The views of a scene show one set of named points, each view turned or mirrored, shifted and resized as a whole, with a little noise and some points left out.

Scene 1
View 1
K334: [  6  36  -3 -12  32   1   5  19 -10   5 -24  14   6  -8   1 -14   8 -37
   1   6   8 -15 -10 -17  15   5  14]
K308: [ -2   4 -25  -2  28 -39  -6  32 -14  15 -35   3  20   4  -9 -28   6 -25
   5  -4  18 -13   7 -11 -21   5  -8]
K443: [ -1   4  -5 -21  27 -34  22  15  12  -9  -6  12  -8  -2  27 -13  -2 -20
  37  -2  -8 -20  13 -13   2  12 -11]
K820: [ 16  29  -4 -14  37  11   0  21  -6  -8 -27  29  10 -17 -13   5  18 -21
  21  30 -11 -13 -25  -5  20   8  23]
K244: [ 15   6  -7 -11  32 -28  20  13 -12  17 -30   6  13  -3  27 -23  -6 -49
  18   8  -3   1  16 -30   4  24 -11]
K992: [ -6  -1 -19 -15  38 -32  -4  29  -9   9 -30  11  26   3 -18 -10   9 -18
  21  23   9 -11  -5   3  -9  15  -6]
K780: [ 27  33  -5 -17  41 -32   2  19 -18  34 -38   9  49   5  -9  -4 -11 -63
  14  52 -11  -3 -11 -21   0  36 -11]
K971: [-14 -42 -26 -20  41 -28   6  18   0  -2 -27   6  16  -6   4 -13  13  -2
  41  29   4   8   4   9   0  25  -9]
K289: [ -1 -38 -35  -3  28 -30   4  23  -2  -8 -30   7   2 -14  11 -23  14   1
  29  -2   5  -1  11   0 -11   8  -1]
K468: [-24   7  -9 -19  36   2   8  21  -3  -7 -16  16  -3  -5  -4 -18  22 -12
  10  -1  24 -10  -2  -2  18   3  11]
K233: [-23  27  11 -36  36 -46  37  10   3  18  -2  -2   5  22  28 -25 -19 -56
  20   1  14 -15  25 -28  12  30 -28]
K344: [ 13  38 -11 -15  15 -39   3  28  19  -7  -1   4  -2  -8  15  -3 -15 -16
  25  -8 -25 -38  -5  -7 -16  -5  -7]
K614: [  5  33 -32   9   9 -49 -19  45  -8   6 -26  -1  10   0 -17 -28   1 -12
  -8 -36  11 -43   1  -6 -46 -20  -3]
K617: [ 26  21 -17  -4  38   2  -9  22 -21  15 -44  15  27 -16 -13 -11  10 -35
   1  29  -2   1 -19 -13   9  14  13]
K787: [-14   4  -5 -30  49 -32  13  18 -10  27 -26   4  39  16  -4 -13  -1 -45
  19  41  14   2   0  -9  11  40 -17]
K592: [  4  -2  -1 -26  52   7  15   7  -8   4 -27  20  19 -13  10  -3   9 -32
  32  50  -7  13 -12 -11  36  31   7]
K810: [ -2   4 -15 -13  34 -10   6  18  -6   1 -22   7   6 -11   8 -17   8 -23
  13   8   5  -5  -1  -9  10  10   3]
K547: [  0  40  19 -36  53  64  18   4   6 -25  -8  38 -14 -28   5  17  26 -20
  22  42  -9  -2 -36  -3  74  10  45]
View 2
K971: [  7  -6  23  23  16  -7  29   0  13  22 -20  -6 -15  -4   4   7  11  16
  -4  26  13  27  -1   1 -15  22 -10]
K614: [ 36   8   6 -15  15  11  24  13  24  -3   4 -10 -11  -7  15  25   2 -30
 -11 -38 -25  30   1  -1   4  34  18]
K289: [ 17   1  15   8  30   0  40   3  21  15  -7  -9 -20  -9   2  15  15   5
  -7  16   1  30  -8  -7 -13  35  -9]
K308: [ 21   1  14  -1   9   1  28   9   8   2 -14  -2  -9  -2  17  19   1 -16
  -7  -8 -14  26  -6   1   0  28  -4]
K233: [ 53  13  21  35  -7 -13  28  -8  20   8 -23  36  -2 -13  25  16 -20 -11
  -9  -5  11   6   5  -9  11  17 -33]
K820: [  0  -8  14  11  -6  12  12  -3   4   3  26   6 -10 -34  21   6  -5 -18
  16  25   1  31   5   6 -19   1  -4]
K810: [ 21  -3  20  11   7   4  27   0   8   7   1   3 -10 -22  18  16   1 -10
   0  17   2  23  -1  -4  -8  14 -16]
K992: [ 10  -6  18  13   1  -2  17   5  10   9 -15   0  -8  -3  15  10   0  -4
   0   3  -4  30  -1  10  -8  16   0]
K547: [  9 -19  27  23 -13  19   7  -9  -3  13  49  19 -10 -78  33  10  -6  -7
  26  59  18  27  12   7 -19 -23 -21]
K443: [ 36  12  12  24  16  -4  29  -8  33  13   3  16 -12 -21  11  14  -7  -4
  -3   7  14  20   7 -11  -6  21 -13]
K787: [ 12  -6  24  28 -14 -13  16  -2  -2   7 -34  13   0   4  22   3 -10  -5
   1  10   8  18   0   7  -6   6 -23]
K468: [ 30 -10  24  10   7   6  26   4   8  16   6   6 -17 -39  23  23   2   0
  -2  19  -9  31  -3   5  -1  12 -10]
K244: [ 25  10  13  13   7  -3  35  -2  10  -2  -7  13  -6  -9  19  14  -7 -22
  -3   9   5  13  -5 -13  -5  22 -28]
K617: [ -3  -8  15   2 -13   7  16   2 -14  -9   5   1   1 -14  28   6  -5 -32
  14  19  -4  21  -3   5 -16   5 -17]
K780: [ -4   2  12  17 -21  -7   8  -5  -5 -13 -17  10   8  13  25  -4 -18 -32
  11   2   8  14   4   4 -14   5 -17]
K592: [ -1  -9  23  26  -5   0  18  -7  -3   7   1  11  -5 -22  19   3  -4  -5
  13  41  21  19   2   0 -20   0 -28]
K334: [ 22  -3  17   6  -5  10  21   1   0  -1  14  11  -6 -31  28  17  -8 -26
   6  11  -5  22   0   0  -5   8 -16]
View 3
K443: [ 31 -11  18   9 -13   2  -6  15  -9 -32  -2   8 -30  -1   1   7  -4 -19
  -5   2  12   3  17 -16 -14 -24   8]
K787: [ 20  25  22  46 -31 -22  -6  29 -15 -28 -16   8 -28 -11  37  38  16 -29
 -42 -19   8  -6  18   4  -4 -18   2]
K344: [ 15 -17  21   2  -1  10   7  -4 -24 -10  12 -16 -30   4  -6  10   3 -19
  -3   5  25 -15   5 -19  -8 -17  21]
K971: [  2  14   8  29 -34 -14 -16  25   7 -31  -5  28 -19 -15  17  37   4 -33
  -3   2 -19  11  13 -17  -3 -11   7]
K614: [ -4 -17  24  27  -8  26  28 -42 -52  -6   5   0 -19   4  22  16 -25 -52
  -6  -2   8 -11 -10 -32  -1 -14  21]
K820: [-15 -18  25   1 -13   6 -12  12   4  -9  -8   4  -9  -4  -9  46  -1 -12
 -52 -27   2 -17   2  -1 -11  -5  -1]
K289: [ -3  -2  12  21 -24   3  -1   3   0 -34   0  32 -21  -5  13  30 -15 -37
  12  -1 -22  16  12 -27  -9 -13   9]
K617: [-22  -4  30  27 -11  -4   1   7  -7 -16  -8   6 -23  -2  19  57  -5 -23
 -57 -44   4 -18  17  10  -9 -13  -2]
K780: [ -3  26  39  35 -22 -11  15  21 -15 -22 -10 -13 -39   1  34  46  20 -24
 -44 -39  24 -29  17  17 -11  -9   5]
K992: [  0   8  20  33 -31  -2   0   5 -15 -18 -11  10 -15 -10  23  37   3 -36
 -24  -9  -6  -4   0 -13  -3 -10   6]
K810: [  2 -11  16  22 -10  -4  -7   7 -12 -23  -2  17 -23  -4  11  34 -12 -24
 -30 -16  -3   0  18 -11  -7 -20   3]
K244: [ 16   2  27  25 -11  -2   8  16 -11 -42  -2  12 -45   6  21  26 -10 -25
 -18 -28  14  -2  32   2 -18 -26   1]
K334: [  2 -22  25  17  -3   4  -6   2 -19 -15  -6   5 -21   1   6  35 -15 -20
 -55 -28   8 -10  14  -6  -8 -23  -1]
K233: [ 61   2  21  36 -12 -13   0  22 -34 -38  -9   3 -46  -1  27  -1  -1 -21
 -32  -7  32   1  31  -4 -13 -40   2]
View 4
K992: [  4   2  -7   0  15  -1  -9  -7  -9  14   7   4   5   0 -11 -10  -9  13
  20   5 -28 -21  -8 -19  -8  12  -9]
K617: [ -4  10  21   4  15 -21   9   6 -22 -12 -16  -2   5  -4 -17 -19  -7   4
   7  -2 -41 -15 -16 -32 -11  -3 -13]
K308: [  1   9  -3 -15   9   8 -19  -2   3  11  -7   7  11  10 -13 -14  -4   6
  24  12 -17 -33 -11 -25  -5   6  -5]
K820: [  1  -3  20   1  21 -11   7   9 -20  -9   5  -4  -6 -25  -5 -19   0  13
   4  -8 -47  -6  -4 -18  -3  -5   1]
K547: [-16  -5  19  14  42 -31  21  19 -32 -31  23 -15 -30 -49 -22 -22  23  -1
   0 -15 -66  19  -4   1   3 -28  19]
K810: [-14   3  -3  -5  17  -4  -5   2  -4   3   3  -6   0  -7 -14 -17   6   2
  25   9 -33 -16  -9 -18  -4  -7   2]
K344: [  0 -19   5 -10  14  29  -9   9   6  16   3 -12   3  -5  17 -42   9  -4
  34  -7 -14  -2   5 -22  -7  -5   8]
K468: [ -9   3  -7  -9  26  -5 -16   4  -6  -3  12   3  -8 -15 -24  -8  14   4
  19   8 -33 -15 -10  -6   4  -6  15]
K244: [-22   2   4 -12  13  -8   1  -8   0   8  -2 -15   6  23 -13 -21  -2  -6
  39  11 -30 -16   5 -32 -16 -15  -8]
K592: [-20   4   6  16  22 -34  22  -2 -23  -7  10 -16  -6 -15 -16 -13  -3   7
  17   4 -57  -4  -4 -17 -12 -14  -8]
K614: [ 14  -1   6 -29   5  39 -36  13  12  15 -19  14  17   2   5 -28   3   4
  19   4  -3 -35 -13 -29   4  11   7]
K443: [-18 -12  -9 -10  19   9  -9  -8   5  17  20 -15  -4   4  -1 -24  10   0
  40   8 -27  -7  12 -14  -8 -11   9]
K334: [ -7   6  13 -11  18  -6  -7  14  -9 -12 -12  -1   0  -6 -20 -21  10  -4
  15   1 -33 -16 -14 -22  -2 -10   5]
K787: [ -4   5 -13  12  20 -21   1 -17 -17  10   8  -4   0  23 -29  -8 -11  -3
  28  -1 -25 -10  -6 -25 -23  10 -22]
K971: [-16   2 -25  10  15 -11  -1 -14  -4  24  24  -6   4  -9  -7  -3  -8  22
  33  22 -39 -22  -5  -7  -6   7  -8]
K233: [-15  -5 -14  -9  27   1 -14 -16   0  11  13 -14  -7  40 -28 -23  12 -28
  49  -5 -10   0  10 -29 -24 -10  -2]
K289: [-18   5 -16 -10   8   4 -13  -5   9  23  13  -3  11  -9   0 -10   0  23
  36  32 -36 -34  -4 -10   2  -2   3]
View 5
K233: [ 38   1  29  53  26  43  -2 -22   3 -26  57   1  -3   4  22 -27  30  43
  36  20  29 -19  11   7   0  25  11]
K244: [ 53   6  18  22  28  18   4 -12  15  -9  44  11  16  10   3 -33  15  22
  20  19  23   8  27 -18   1  24   0]
K820: [ 41  24   8  11  18  -1 -16   2  -7 -21 -15  18  -5  12  -3 -11  -7  -9
  -7   0  14  25   0 -26  11  -2 -15]
K971: [ 59  -4 -28  21  32  19 -29  13  17  14  23  -7   3  34  -1 -23   1 -16
  27   3   4   0  16  -7  15  16  25]
K443: [ 36  -6   9  23  17  29 -10   9   4 -26  36  15   8  30   7 -32   7  10
  33  16  21  -4 -10 -12  15  31  14]
K617: [ 51  28  14  18  26  -7  -5 -18   6   0  -3  13   6  -4  -7 -11   3   6
  -8  -1  12  20  33 -25  -9  -6 -20]
K547: [ 55  34  16  30  28  30 -21  18   1 -34 -42  28 -48  14  -1 -23  -7   3
 -49  -4  24  48 -40  -2  34 -11 -33]
K308: [ 24  -1  14  16  26   1 -16 -17   8  11  24  14  34  13   0  -1   5   1
  43  -2   5 -10  26 -15 -10  23   3]
K334: [ 31  17  30  25  25  13  -9 -11   5 -15   3  27   6   5   1  -9   5  12
   3  -1  17  13   4 -13   1  11 -21]
K344: [ 19   1  18  23  -6  13  -7  11 -11 -45  18  30  23  26  -2 -25   9   5
  38  13  18 -19 -16 -39  -5  18  11]
K468: [ 29   4  14  27  34  28 -27  -1  12   2   0  20   3  22   3  -3  -2   0
  19  -8   9  10 -10   6  16  22  -8]
K614: [ -9  -6  33   6   8  -9 -16 -14  -5  -5  14  36  59  19  -7   9   3  -4
  64  -8  -2 -24  10 -31 -21  32   0]
K992: [ 37   6  -6  21  22   3 -24 -10  -2   3  16  -3  11  15   3  -4   4  -9
  31  -2   2  -4  22 -13  -1   8  10]
K289: [ 40 -10 -10   6  31  16 -22  15  24  15  25  13  28  41  -8 -19  -3 -15
  37   4   4   3  10 -14  15  35  18]
K780: [ 60  28   6  27  13  -9   0 -29 -12 -16  26  -8   4 -12   3 -21  15  13
   8  13  19   0  51 -35 -19 -17  -1]
K592: [ 73  21  -9  25  30  19 -13   2  11  -9   8   0 -21  14   0 -31   6   3
 -15  10  18  25  11 -13  16  -4  -3]
K787: [ 58  12  -6  42  29  16 -16 -23   0   0  30 -20 -10  -1  12 -17  17  12
  17   9  11  -7  39  -4  -3  -4  12]
K810: [ 41   9  10  23  27  17 -14   0  14  -1  11  18  10  18  -3 -16   6   4
  13   0  13   5   7 -13   4  17  -3]

In a view up to two points have been moved. Name them for each view, in the order of its rows, or write none.
view 1 => K617
view 2 => K244
view 3 => none
view 4 => K592, K334
view 5 => none
